Points, in no order, along strands that fork, close into loops and pass close to each other.
In the rows, zero is written as 128.
Points whose rows are less than 197 apart are linked; no others are. Some points are linked to none.
busib: [106 102  81 184 144 125 114 116 140  96 129 139 104 140  75  74 173  95
 109 119 124 106 137 128 146 143 158 148  90 148 105  77  79 136 126 156
  95 117 119 129  79 118 112 183 194 159 120 135 128 128  71 161  89  90
 129 111 100 132 107 114 165  98 103 130]
pon: [101 156 141  95 100 192  98 128 103 126 126 123 139  76 125 118 116 171
 141 140 126 125 138  81 104 146 131 104 165  81  94  74 151  99 124 104
 127 157 142  81 172 122 106 162  91  95  87 120 103 134 111 131 155 113
 103 110 119 169  98 118  51 137 138 125]
Git: [ 94 126 146 116 100 125 149 134 132 167 155 122 144 113 115 116 154 111
 132 150 129 140 146 124 129  92 147 125 164 146 133 161 152 129 114 129
 164 172  86 155 133 146 149 105  86 142 252 118 171 149 167 110 110 174
 135 184 173 170  98 125 110 148 149 149]
muda: [ 79 143 160  78 105 152  68 159 155 149  88 135 176  90 156 102  80 124
 114  95 110  87 131 105 127 133 114 152 117  54  93  87 121 114 122 177
 175 145 160  94 180 125  63 175 156  66  59 134 160 114 131 133 151 151
 179 158 116 192  89 161 116 115 129 134]
Ler: [174 146  79 159 137  78 149  93 119 124 102  93 140 118 153 132 125 111
  84 103 153 114 125 127 154 134 128 159 111 169 161 216 141 136 157 169
 167 113 115 197  75 109 150 105 129 179 143 130 128 110 198 108  81 119
 137 149 161  79 127 133 176 151 109 126]
diti: [135 146 101 172  76  88 147  45 165  39 119 138  69 147  88  79 204 106
 100 127 112  90 136  97 116 164 169  66 122 134 121 143 153  96 215 160
 117 109 138 159  53  75 114 134 137 141 168 126 118 197 122 132  81 115
 132 147 138  79 118 130 120 138 113 158]
Nipi: [ 65 108 133 123 106 139 103 134 153 145 126 112 106 124 123 127 142  75
 153 131 126 118 134 130 103  84 132 115 162 151 140 134 160 146 107 133
 172 139 110 137 137 140 168 107 119 107 198 108 173 156 146 121 150 159
 175 163 169 178  99 123 105 155 135 111]
gor: [140 121 138 120 153  77 111  93 106 124 143 128 168 142 126 143 106 162
 134 154 156 118 116 122 113 128 122 105 137 150 129 135 127 141  96 142
 145  97 123 120 142 133 137  93 134 133  70 140 142 114 148 137 105 152
 118 146 122  71 135 126 131 113 135 117]
Nogit: [121 124 132 126 108  92 130 159 157 165 116  95 170 137 171 108 148 115
 111 112 123 174  97 118 111 127 106 188  77 106 136 137 107 129 168 205
 174 119 116 116 161 146 134 105 165 101 138 126 122 153 111 138 115 159
 175 163 109 132 126 163 124 126  86 139]
bitaf: [145 109 131 144 133  72  82 124 168 159 121 108 168 154 151 147 173 137
 133 132 147 186  98 111 135 111 134 142  86 108 130 135  99 158 126 200
 152 119  96 109 165 121 140  65 165  95 117 125 148 138 154 131  72 142
 146 178 129  74 133 147 127 126 104 105]
zimi: [131 180  56 116 114 135 131 141 120 154 124  82  90 109 167 150 130 107
  43 115 134  93 119 141 145 146 106 145 165 166 158 175 153 146 104  76
 114 158  89 166  87 112 130 231  61 130 147  78  76 146 173 111 188 115
 124 112 166 167  88 125  91 140 145 113]
sige: [ 87 162 179  80 100 186  97 120 124 112 124 146 133  78 138 139 132 165
 164 179 109 116 147 103  91 142 142  66 203  82 105  86 147 104 102 101
 101 160 166 111 188 114  90 107  75  92 110 122 153 120 139 128 147 148
 111 133 133 159  95 132  70 140 147 145]
Kigo: [136 125 147 148  81 105 133  68 169  88 122 148 114 140  95  89 162 134
 129 137 104  79 152  74 105 163 142  60 130 113 109 112 133 111 172 173
 123 136 168 112 100 103 113 129 131 118 119 125 160 186 113 146 102 131
 157 171 124 100  97 136 114 122 125 151]
bez: [156 147 100 125 138 108 135 103 106 188 176 112 155 118 150 121 115 131
  98 113 139 127 112 115 135 151 126 162 117 166 125 149 125 156 143 172
 140  85 106 124 116 132 147 168 121 138 145 154 109 167 110 124 127 154
 133 159 159 117 111 123 127 104 136 117]
lag: [121 153  80 147 146  87 124  97 129 107 101 118 138  84 150 114 118 136
  74 135 128  89 144 109 119 159 125 134 139 142 121 149 120 138 104 131
 140 157 136 168  78 104 113 184 102 129  92  95  97  95 179 128  70 112
 161 151 139  93  76 128 101 150 156 128]
riv: [134 111 149 102 126 173  90 169 125 166 133 123 176 121 143 132 147 152
 135 130 135 157 140 119 148 103 138 155  89  65 108 113 128 119 112 144
 137 145  91  92 183 127 145 128 122  97 151 162 157 108  80 167 122 152
 138 137 109 164 124  86 135  72 140 138]
tor: [133 105 150 145 101 101 149 107 105  68 111 152 145 122  90 103 158 149
 161 162 139 134 161 118 125 139 139  96 109 112 125 159 143 101 168 125
 127 167 140 141 115 126 116 108 112 161 157 117 145 108 149 119  87 142
 116 104 117  96 126 136 127 139 126 154]
vom: [ 98 120 113 145 100 101  96  84 150  98 170 125  37 139  99 123 195 110
 104 128 127  99 138  98 136 139 126  80 135 147  99 134 150 135 160 116
 111 133 138 116  86  91  97 187 109 113 102 143  99 170 119 172 112  74
 135 115 130 131 130 137  80 112 144 129]
reve: [131 118 167 131 117 139 195 102 101  45  64 164 122 141 121 108 136 127
 178 159 112 152 152 138  64 156 112  81 119 120 146 155 129 112 160 107
 124 143 181 156 127 157 109  68 151 173 133  90 130 109 148  90 114 147
  93  95 113  79 167 159 148 156  84 153]
Gim: [ 68 105  83 148 153  89  91 151 188 123  89 109 118 118 177 137 118  76
 112 127 120 107 121 142 104 143 112 130 127 143 147 131 110 159  89 117
 130 114 147 149 119 112 117 122 150  97 102  71 134 107 138 139 116 100
 193 147 128 120 112 144 102 157 150 147]
tapam: [ 88 133 113 145  93  87 121 107 139 123 128 129 141 125 110  50 145  87
 119 120 126 105 143 122 101 162 158 127 123 154 112 129 127 128 156 168
 146 111 116 158 108 130 125 157 122 142 191 113 170 201 110 120 130 157
 153 164 169 154  82 135 133 128 165 158]
Bub: [135 121 135 131 115 124 138 108 117 142 187 135  67 148  96 147 161 120
 106 125 118 126 111 135 158 103 113 114 124 152 120 146 155 118 180 113
 116 136 134 121 115 127 103 158 112 149 126 150  98 149 106 151 121  96
 122  85 112 133 149 135  79  93 124 125]
Dugon: [135 143  70 153 135  53 117  98 128 106 107  74 133  90 139  99 143 113
  78 119 148  79 134 106 130 146 126 143 139 179 123 192 147 123 104 151
 174 139 100 194  74 109 154 161  97 159 145 118 128 138 182 118  86 119
 147 168 167 115  84 141 131 153 138 116]
mimam: [151 108 150 134 121 137 180 149 130 154 149 137  86 169 116 160 154  96
 105 122 106 171 116 170 167  90 106 143 105 126 143 158 119 144 172 114
 105 156 134 130 117 138 122 124 135 153 169 142  82 119 110 136 112 122
 110  79 120 151 166 132 125 139  91 114]
dumol: [168 144  88 168  95  62 139  68 139  64 121 105  82 143 107 104 166  87
  99 133 141  91 115 117 139 154 140  98  93 147 127 201 137 118 215 137
  97 115 156 165  57  78  97 151 124 147 136 138  83 185 131 116 119  96
 125 113 135  82 142 139 116 123 119 150]
favi: [ 47 136  96 152 109 104 111 133 134 136  92 116 147 114 137  52 138  79
 114 129 121 133 151 141  99 157 140 163 139 153 101 110 111 143 133 155
 158 140 110 171 130 152 112 141 122 155 179  55 163 169 141  78 128 154
 156 139 177 175  90 152 128 174 146 154]
Nad: [170 143 152 126 160 117 116  91  79  95 163 133 162 127  87 122 101 169
 160 155 159 124 132 110 117 159 132  85 129 147 126 108 116 134 112 121
 107  89 110  91 152 149 144  87 151 165  91 158 158 143 110 127 129 124
  70 127 138  87 144  97 135 115 129 118]
gozok: [137  94 118 178 153 116  65 114 145 157 159 107 157 142  59 148 166 160
 134 138 151 157 143 108 152 106 156 133  93  93  81  75  92 161  72 151
 111 112  97  75 164 120 133 126 169 102 136 155 180 117 115 157  72 122
 120 140 134 123 105  88 155 119 113 100]
Molu: [141  90 144 146 141 128  69 150 118 128 122 115 169 151  99 155 144 185
 143 137 169 170 141 116 124 118 152 113  89  88  89  87 100 108  84 148
 144 122  89  65 179 139 161 114 162  85 100 143 145 107  97 169 125 131
 118 122  93 134 114 105 157  75 103 119]
tanam: [171 153 142  98 141 129 138 138 143 150 121 113 115 130 208 182 108 120
 156 129 141 152 101 130 101 149 103 119 140 132 176 156 132 138 120 110
 115  99 146 112 167 140 148  90 123  80 100 120  93 141 128 135 191 113
 134 138 119  69 161 141 125 124 139 118]
nonib: [159 114 144 111 155 125 129 103 124 145 150 162 165 115 167 138  98 118
 158 117 128 146 127 155 147 115 127 143 140 150 146 171 137 138 110 130
 149 124 114 164 163 178 123  54 110 160 169 148 181 107 161 119 113 141
 111 162 152 104 174 125 171  99 178 132]
reg: [128  86 131 154 101 116  86 110 152  79 140 136  65 161  80 110 204 149
 123 131 136 109 132  94 125 160 147  84  98  99  96 115 131  84 181 134
 101 163 142  76 119  95 102 152 147  99  58 148 114 142 125 160 109  76
 129  96  73 111 134 139 109  86 113 132]
kodop: [149 157  90 146 157 131 103  93 126 199 175 133 135 115 127 123 120 140
  87  91 132 110 128 116 171 151 126 173  94 147 108 123 108 168 104 153
 119  94  90 117 107 105 121 227 129 143 139 145 104 151  85 163 112 105
 114 134 153 150  99  77 141  91 131 102]
fafub: [146 124 151 132 117 134 131 133 130 107 127 158 107 140 130 109 118 120
 143 111 121 134 119 116 140 139  97 162  68 109 132 132 107  86 216 131
 107 128 185 105 150 133  74 150 148 129  88 148  97 135  90 114 153 113
 128  68  82 121 161 166 134  94 132 152]
dil: [124 136 138 107 100 137 171 141  80 157 177 138 129  97 131 113  91 146
 123 129 125 113 128 122 180 116 116 149 172 154 129 160 152  95 136  67
 112 173 126 147 127 170  93 132  46 170 203 145 116 126 171  71 155 145
  80 122 168 161 135 129 101 154 161 135]
mavu: [116 130 190  59 157 183 140 223  98 145  94 142 149 143 155 154  66 134
 167 126 112 171  87 142  89 101 101 143 151 140 140  85 143 107  82  88
 126  71 111 117 184 146 137  68 151 112  71 139 138 124 121  93 207 136
  96 141 103 103 207 135 183 135 109 135]
Beto: [125  83 188 136 116 109 112 128 150  99 116 165 153 143  90 133 164 137
 166 164 118 126 158 126 109 123 136  97 105  95 111 137 129 102 136 175
 146 151 136 111 158 118 128  82 134 119 131 133 198  94 156 148  78 161
 150 136 126 118 104 133 134 120 124 149]
sebad: [119 118 151 103 151 161 123 122 169 158 145 157 106 102 141 191 128 121
 133 120 109  99 107 142 127  98 116 111 145 129 126 151 119 139  68 144
 139 115 112 141 162 118 150 129 110 109 133 129 140  83 125 185 100 110
 146 131 164 142  91 120  96 103 152 120]
pupe: [212 106 131 155 169 161 112 120 158 160 180 137 160 109 112 193 155 131
 157 113 126 159 134 134 207 113 146 143 125 111 154 169 134 162 100 122
 134 145  66 145 133 119 198 100 113 163 175 160 206  78 184 131  43 116
 106 162 167 136 145  86 173 137 129  87]
vop: [110 106 160 119 132 152 204 167 104 135 146 168 137 178 112 109 113 146
 104 107 103 159 132 169 138  88 131 179  96 133 109 105 129 133 159 139
 142 152 137 150  92 151 130 117 157 174 164 130 111  92 104 118  99 137
 113 101 129 169 137 134 161 138  85 124]
nugok: [130 154 132 117 153 175  85 161 172 152 102 138 107 116 157 190 100 130
 158 122 139 143 116 118 125 163 102 141 111  75 137  84  90 141  84 104
  90 115 148  74 190 104 121 126 138  69  67 113  89  96 107 153 146  66
 137  80 113 151 114 135 101 138 125 103]
pak: [122 120 126 135 134  83 157 110 135 148 155 140 187 118 132 115 132 128
 130 127 125 124 133 134 152 128 139 139 128 150 135 177 150 134 127 156
 172 112 109 176 121 151 127  92 123 169 200 119 204 136 166 112  73 161
 143 183 168 109 118 126 147 129 147 137]
detu: [150 122 166 116 141 153 192 130 111  82  78 165 133 136 136 111 123 104
 185 111 105 164 156 143  88 138 107 135  80  98 142 134  88 128 161 126
 114 126 178 135 142 167  96  87 177 167 110  95 142 114 109  93 121 141
  98 116 109  76 181 168 194 124  83 167]
tizu: [ 87 123 119 152 121  84 127  67 194 108 108 162 107 127 121 153 152 101
 134 145  83  97 160 122 125  91 124  84 159 140 119 148 132 142 118 100
 140 151 185 168 111 119 104  83 104 117 194  74 186 117 174 112  97 162
 160 149 174 122 101 134 116 174 163 141]
Fug: [109  98 171 139 143 156 129 126 160  90 127 169 103 152  63 122 143 140
 170 154 112 101 160 125 112 111 142  81 157 106 122  81 117 112 108 120
 119 146 170 122 112 113 161 107 161 124 114 118 192  88 109 168 108 152
 154 128 114 143 109 126 132 128 125 126]
fod: [161 165 126 106 142 153  98 153 146 156 103 104 111 131 183 184  73 140
 172 113 160 157  94 118 102 172  91 130 117  98 150  90 114 136 105 110
 109  85 131  86 175 113 156 112 109  75  78 137  76 143  97 144 198  83
 109  94 107 124 161 113 120 139 133 121]
Pased: [146 131  82 159 171 142 141 141 119 107 121 117  90 115  96 147 111 139
 105  99 156 137 121 156 147 138 134 140 123 142 131  91 109 160  99  99
  96 116 113 113  89 127 135 181 152 152  80 127  54  93 107 166 111  58
 119  65 102 148 123 112 138 135 102  85]
rus: [113 154 128  94 100 159 163 139  87 156 168 130  86 131 135 139 115 161
 125 133 115 113 119 128 164  97 123 124 193 140 143 114 189 107 131  66
 101 161 113 131 103 126 124 158  50 143 152 154  80 135 136  98 180 132
  85 103 122 169 147  94  94 146 151 122]
Zodev: [138  96 113 159 140 102  73 111 184 177 127 115 154 149 109 137 186 107
 115 144 113 144 130 123 161 117 134 158  78 100 111 115  85 177 104 170
 124 121 118 108 131  99 118 134 160  83 142 128 167 122 112 158  64 126
 155 162 129 103 111  90 146 124 130 103]
san: [ 96 100 149 143 124 154  92 103 172  83 136 160  57 156  76 121 167 172
 129 128 114  93 159 113 123 128 159  56 157 111 101  69 137 105 120 124
 108 158 162 100 101 100 124 138 161 108  63 149 157 102 126 183  97 104
 142 114 101 134 117 116 135 111 124 123]
Valo: [164 145 154  99 135 120 171  93 127 107 136 138 107 112 151 153 105 115
 124 142 107 100 103 125  83 157 116  92 143 154 156 175 137 121 154 126
 115 109 186 123 132 147 117 120 120 122  98 121  93 154 108 137 161 121
 136 116 128  73 134 149 112 105 127 142]
kosug: [204 109 126 134 158 157 131 111 124 138 141 153 156 118 166 187 137 101
 161 126 129 144 153 179 179 102 137 131 126 125 170 180 131 154 127 126
 114 147  93 166 160 147 166  83  93 166 177 149 174  64 145 144 104 131
 108 129 139 115 176  87 175 108 168 125]
miru: [ 91 117 167  95 126 165  76 118 142  94 108 130 113 106 106 144 104 128
 190 146 125 106 125 109  76 130 134  57 187 134 131  87 144 126  72  87
 116 109 153  96 183 115 136  92 120  97 106 126 187 147 132 128 176 137
 132 136 135 150 127 107  93 158 154 119]
sagun: [ 82 140 123 104 109 122 160 189 109 147 123 104 172 125 159  84 124 139
  84 120 112 160  98 135 103 118 117 186 107 119 119 130 135  96 188 164
 171 136 119 140 126 162 129 151 126  94 135 110  87 156  95 111 165 174
 163 129  93 157 107 171 110 125  98 145]
paru: [166  94 123 151 159  99 119 102 133 147 159 119 158 128  94 149 159 123
 149 140 152 147 123 119 157 100 143 112 119 151 139 166 137 146 107 144
 156 116  79 143 117 120 175  90 138 167 171 139 198 111 175 120  56 130
 133 170 154 102 126 112 132 138 120  97]
Mevum: [143 107 147 111 119 140 162 142 101 126 130 124 121 162 136 138 120 136
 148 138 143 148 132 146 113  94 141 121 129 123 139 126 146 118 132 127
 133 121 118 122 115 130 181 109 136 117 138 145 109 143  76 144 171 151
 119 130  95 125 150 105 142  93 121 125]
lati: [109 119 134 142  59  74 105  88 151  89 101 102 138 131  97  54 139 118
 119 128 136  87 125  84  84 160 136  83 113 120  96 117 139 114 189 196
 152 124 133 115 123 111 132 137 137  98 134 139 140 225 105 131 130 160
 160 180 132 144  90 155 106 140 123 168]
ragef: [ 83 127  62 197 165 113  92 113 166 129 112 151 105 154 114  70 156  78
  91 103 112  85 168 124 163 150 149 170 102 156 105 103  79 152 120 139
 111 132 133 164  66  93  94 196 160 142 127 105 127 113 116 140  91 114
 168 122 126 139  91 101 157 120 142 150]
Depun: [116 102 151 136 150 149 178 162 113 121 121 166 191 141 122  94 126 127
 151 108 116 171 158 154 114 112 134 179  90 107 120 106 114 126 134 147
 153 145 119 150 117 164 146  88 177 176 189 105 167  77 122 112  64 161
 118 136 123 153 131 141 180 130  98 141]
mil: [157 135  93 162 160 106 123  75 121 164 138 127 125 117 118 135 125 147
  73 108 132  81 153 112 165 142 129 147 110 140 111 151 129 156 101 137
 130 141 111 158  56  81 120 229 111 143 107 149 106 102 150 152  72  84
 135 139 148 115  92  77 139 118 143 113]
guni: [147  99 175 106 147 163 144 173 118 146 158 154 205 131 144 115 137 144
 161 128 129 189 145 148 144  91 134 183  99  92 130 130 132 120 129 132
 142 170  73 128 163 160 142  80 134 144 189 153 186  80 110 143  90 155
 126 144 112 153 162 101 168  77 132 153]
Nuvaz: [149 117 175 111 150 171 180 175 138  85 121 140 114 143  87 167  83 149
 160 119 133 146 103 167 104 118 117 118 133 121 138  81 110 121 111  98
  95  95 152 101 149 152 156  88 172 132  71 147 113 119  97 131 147 122
 106  87 106 102 160 162 179 118  94  93]
tiro: [192 137 128 146 143 119  99 105  73 114 154 120 140 112  94 107 104 145
 161 118 179 137 153  93 152 153 127 118 106 135 114 121 107 121 134  93
 107 124 108 103 141 132 141 136 131 169  99 170 112 138 118 105 109  97
  69  84 124 131 139 117 117 143 144 110]
lomo: [124  85  90 179 150 122 117 146 131  72 108 111  97 137  62 133 130 128
 131 116 162 128 118 154 137 129 163 120 121 131 119  73  88 132  98 106
  79  98 137 110  91 125 149 145 203 131 101 136  93 113  83 140 121  90
 109  82  83 124 135 135 159 116  99  98]
Dakup: [128 160 100 120  89 110 193 132  91 105 131  99 102 145 141  92 137 125
  83 135 135 115 115 158 113 134 153 121 154 160 167 161 171 112 174 110
 120 145 137 181  46 127 146 153  80 172 173 109  64 164 129  81 189 155
 118 106 126 140 129 144 141 123 106 138]
sezu: [123 133 113 116 148 150 141 140  89 130 147 124 149  98 131 117  80 169
 144 116 145 112 142 138 130 117 148 138 168 145 143 111 144 130  77  99
 144 139  97 137 106 132 172 141 126 174 140 119 125  91 134 117 134 140
  90 132 140 157 101  94 114 140 149 109]
volu: [ 89  87 110 175 144  93  68 147 178 130 108  99 107 146 114 133 150  89
 121 123 131 111 124 128 133 112 126 147  96 126 107 121  99 174  95 155
 145 128 128 115 120  94 143 135 171  85 114 120 131 111 133 164  88  98
 178 138 133 136 100 132 129 152 131 105]
Zit: [ 86 113 146 136 105  97 115 149 156 107  92 139 149 173 116  81 145 122
 114 127  92 111 138 135 106 141 129 136  96 116 108  75 103 115 149 182
 135 102 157 113 118 135  71 130 187 129  91 127 159 143  90 144 136 160
 154 146  98 133 122 156 140 104 118 180]
Nos: [178 129 144 135 147 132 110 121  96 135 133 154 144 117 119 134 117 134
 158 126 146 157 129 117 168 121 104 163  79  98 117 139 101 107 164 114
 113 149 141 103 166 128 117 156 115 126  98 154 108  97 122 125 111 108
 109  68  93 124 147 121 136 100 152 126]
ruzor: [102  94 146 157  96 114  89 130 134 128 129 117  85 146  62 143 169 138
 143 116 156 119 140  90 149  89 121 107 114  99  80 147 162 141 156 127
 155 170 126  81 110  84 146 185 108  77 108 150 100 125 162 145  83  94
 147 105 140 179 111 121  90 136 100 100]
Vev: [ 82 108 127 118 120 151  51 116 131 131 124  92 112 105 110 144 125 105
 176 158 159 138 125 114  99  93 141  71 181 141 124 104 165 157  70 108
 147 126  96 108 176 128 178  85 121  86 141 129 170 169 144 128 164 135
 150 148 157 173 118 105  90 169 129  92]
sidu: [ 97 144 163 107  88 162  94 130 142 125 124 139 129  85 115  97 131 137
 135 123 107 103 150  72 125 149 127 120 120  69  87  65 127 108 178 170
 145 177 179  68 161 123  86 163 138  85  65 134 132 145 120 136 132 123
 151 135 120 179  83 166  77 141 110 131]
deded: [135 131 123 139 193  94 110  92 155 152 152 144 161 126 136 149 104 128
 129 130 119 118 114 143 122 104 132 150 129 155 128 116  91 166  77 157
 148  79 144 140 144 139 122  86 174 124  92 133 174  86 146 149  89 135
 135 168 144  74 132 129 146 124 157 100]
zed: [175 163  91 135 115  95 157  74  97 145 156 107 137 141 128 117 100 115
  94 131 147 108 133 140 170 147 133 139 131 184 141 168 147 159 173 130
 106 107 136 149  75 127  98 138 113 174 147 151 105 177 138  80 139 130
  97 139 159  99 152 115 135 134 132 132]
lona: [138 120 109 129 129 113 126 153 105 154 121 124  90 142 150 167 146  99
 106 138 127 154 130 159 184  82 103 132 149 147 145 178 144 157 119  83
 121 145 108 152 120 130 129 130  86 149 151 113  93  98 170 108 129 120
 123  98 145 152 149 121 107 162 130 121]
feg: [ 80 146 114 121  93 122 180 178  74 118 139 123 135 130 125  71 125 149
  74 127 131 124  96 139  99 139 147 152 143 145 126 147 168  82 180 117
 165 140 116 158  81 157 147 164  79 136 180 105  79 162 117  93 171 168
 143  98 110 179 104 159 109 117 111 148]
Paka: [114 125 150 118 138 164  99 166 157 163 126 124 103 122 153 207 144 123
 144 150 132 166 109 136 129 113 108 117 133  95 121 130 114 138  90 116
 129 142 123 102 191 121 151 115 121  68 113 122 116  82 131 167 129 100
 141  95 130 173 112 129  82 137 115 105]
vodog: [114 106 144 124 161 154 134 125 168 140 151 150 133 124 106 146 109 117
 148 120  97 111 134 151 105  99 132 134 148 131 127  92 111 138  76 150
 133 114 145 118 143 133 152 107 172 128 136 126 182  96 109 165 120 144
 142 164 142 134 110 132 145 123 141 104]
Bena: [181 161 114  94 123 155 159 127  84 185 168 133 158  66 176 148 111 137
 131 116 129 107 130 130 194 130 139 156 172 127 163 159 148  99 108  81
 109 166  69 142 154 167 125 118  34 155 220 153 140 102 196  93 177 144
  66 165 177 142 136  85 125 153 179 145]
guk: [153 191  97 109 135 172 169 110 120 177 145 134 157  78 180 147 110 152
  79 143 104 123 155 143 154 145 128 162 153  99 140 143 120 134 103 132
 112 167 144 165 136 136 103 183  69 134 165  93 104  92 143 115 115 141
 114 135 147 106  93 116 117 107 164 142]
Nule: [157 160  93 114 143 173 131 130 136 158 140 136  92 102 169 139 113 105
 117 111 113 112 114 127 152 148  96 163 101 129 152 124 105 116 142 101
  91 115 129 125 150 141 113 184  99 132 127 117  66 139  72 141 195  84
 120  70 105 146 141 105 103 105 151 142]
vesi: [ 71 140 168  68  80 161 119 185 115 155 116 121 181  99 171 101  80 151
 121 120 103 112 123 118 119 120 122 168 152  85 109 107 136  85 120 135
 146 128 140 113 184 152  53 150 101  72 112 138 158 122 124 111 182 181
 136 160 118 164 118 156 115 101 157 153]
sem: [125 122 182  91 153 157 161 166 119 107 106 150 125 174 112 173  80 146
 157 154 113 177  82 159  71 132 112  88 161 159 163  98 129 116  93  88
  99  77 155  91 167 139 127  50 172 126  67 122 131 135 129  95 184 122
  98 100 104  98 187 170 167 155  74 107]
Tamo: [143 128 162 116 140 116 162 161 132  98  92 115 144 137 148 126 111 106
 162 103 129 160 114 129  69 140 104 143  89 118 148 135  92 124 158 158
 146  91 149 106 148 149 125  84 199 134  84 112 128 144 118  99 144 134
 128 143 112  63 166 195 186 120  84 148]
kikiz: [171 133 100 144 121  91 168  77  81  97 101 111 145 153 136 127 111 108
 126 135 154 131 133 148 147 131 139 124  97 166 150 198 130 157 175 144
 123 115 138 158 103 136 114  63 148 197 146 126 117 135 162  78 116 142
 109 119 144  69 186 136 161 156  94 134]
rud: [144 165  82 119 111 129 152 119 101 120 111  65 106 116 149 130 156 123
  77 154 134 113 152 136 130 146 137 104 187 158 163 162 157 132 115  84
 122 162 124 161  68 124 167 180  65 146 163  78  81 157 142 112 175 149
 117 137 136 135  94 103 118 141 124 116]
panem: [160 112 162 114 117 105 169  89 142 106 140 162 106 159 119 140 143 115
 123 145 112 129 107 138 104 151 118 102  85 147 129 164 122 111 199 156
  98 110 181  96 157 154  63  87 170 141 100 132 118 147 111 132 135 122
 111  88 114  67 169 168 122 110  96 149]
lato: [160 153  76 135 155 167 133 144  96 130 113 113  79 124 139 165  88 149
 108 106 154 150 117 145 156 127 129 115 158 136 147  99 141 153  98  60
  94 112  88 127  95 104 165 176 114 146 103 126  56 116 113 141 179  72
 100  72 110 173 136  85 110 165 125  87]
zudez: [127 156 102 102 117 191 156 144  90 140 144 123  80 131 133 138 131 184
 111 129 122 158 104 138 132 132 122 129 175 117 136  73 173 112 146  61
  93 135 120 114 107 116 135 165  91 123 100 123  45 131  90 137 185  84
  93  76  80 168 164  79  83 146 117  94]
Nok: [138 113 171  80 131 151 141 177 110 149 130 139 146 163 165 136  80 125
 154 100 130 147 103 155 107  96 111 153 130 139 136 126 139 105 104 131
 146  87 111 126 164 163 144  81 150 112 110 168 142 130  97 135 182 154
 123 144 110 112 193 130 177  90 150 136]
duno: [166 144 148 109 163 131 144 160 161 118 116 110 142 134 188 154 111 112
 149 118 135 144 122 124  88 147  98 148  92  83 163 130  92 135 135 151
 134 110 154  96 161 135 150 123 162  94  80 115 102 120 113 150 130 104
 151 141 101  67 137 168 157  90 101 125]
deno: [ 51 110  82 170 133  81 116 134 166  92  83 112 133 137 132  81 125  88
 119 120 106 115 122 152  84 159 126 146 122 153 124  99 105 147 141 135
 153 106 144 166  88 120 115 109 174 128 119  69 139 129 120 111 125 130
 172 138 138 147 109 168 131 193 123 156]
zule: [159 125  78 180 129  99 111  94 138 115 102 140 134 156 121 108 160  88
 112 140 125 113 179 132 182 127 142 144  93 132 123 143  98 153 136 122
  98 141 145 158  73  98  93 159 140 157 148 116 136 115 134 116  95 131
 136 121 133  95 131  87 158 123 163 156]
zupa: [ 77 156 154  70  92 154 151 195  65 173 138 110 173  90 160  87  83 166
 132 133 114 129  91 112  93 125 125 150 181 129 114 106 149  67 114 124
 151 129 117 114 159 165 104 124  86  94 128 156 125 155 147  83 207 180
 128 170 132 146 142 155 112 135 127 146]
Memar: [116 136 133  96 107 132 134 162  70 155 145  96 124 121 152 110  97 157
 150 137 138 130 101  97 113 112 125 111 160 141 137 136 156  86 118 115
 147 128  98 116 145 140 184 100  85 102 147 172 106 172 125 105 194 169
 125 148 114 121 148 114 105 137 137 131]
Zuzo: [107 180 139  85 142 164 121 140 126 156 108 137 138 105 187 164  65 194
 144 137 123 132 107 150 103 120 122 123 186 101 126  96 142 132  59 102
 125  81 129 144 168 106 115 101  82  93  88 124 126  94 129 131 177 122
 100 141 133 121 142 105 104 134 178 140]
rin: [ 98 101 134 152 130 137 147 151 138  61 111 146 105 174  76 106 114 129
 137 114 118 149 116 169 126 137 140 125 124 130 140  71 110 125 129 109
  95 102 164 113  94 131 106 109 205 144  68 131 122 105  98 105 119 102
 109  81  87 119 164 167 176 123 104 124]
siba: [130 165  83 118 103 115 120 175  74 167 126  85  86 126 151 158 126 108
  57 124 135 119 108 123 183  89  96 126 168 176 141 198 160 134 114  52
 125 143  96 164  94 119 122 163  40 119 166 133  68 160 202  89 184 135
 127 118 138 151 138 142  82 161 130 110]

A piece is two or more points that can be reached from each other along the links. Count, over all rows, the pieces, the separate loops (a circle has one, a figure eight two, a Y none), the forks (points with three links) and the tips (points with one).
pieces | 3
loops | 5
forks | 7
tips | 3

Name the points in between on the shortest way along the links from the first point to the second, in order.
reve, zimi | tor, Beto, Fug, san, reg, vom, Bub, mimam, lona, siba
lona, deno | mimam, vop, Depun, guni, riv, Molu, gozok, Zodev, volu, Gim
zule, pak | ragef, busib, lomo, rin, Nuvaz, sem, mavu, Nok, Mevum, Memar, zupa, vesi, muda, sidu, pon, sige, miru, Vev, Nipi, Git
Nuvaz, Bena | rin, lomo, Pased, lato, zudez, rus, dil
diti, rud | Kigo, lati, tapam, favi, deno, Gim, volu, Zodev, bitaf, Nogit, sagun, feg, Dakup
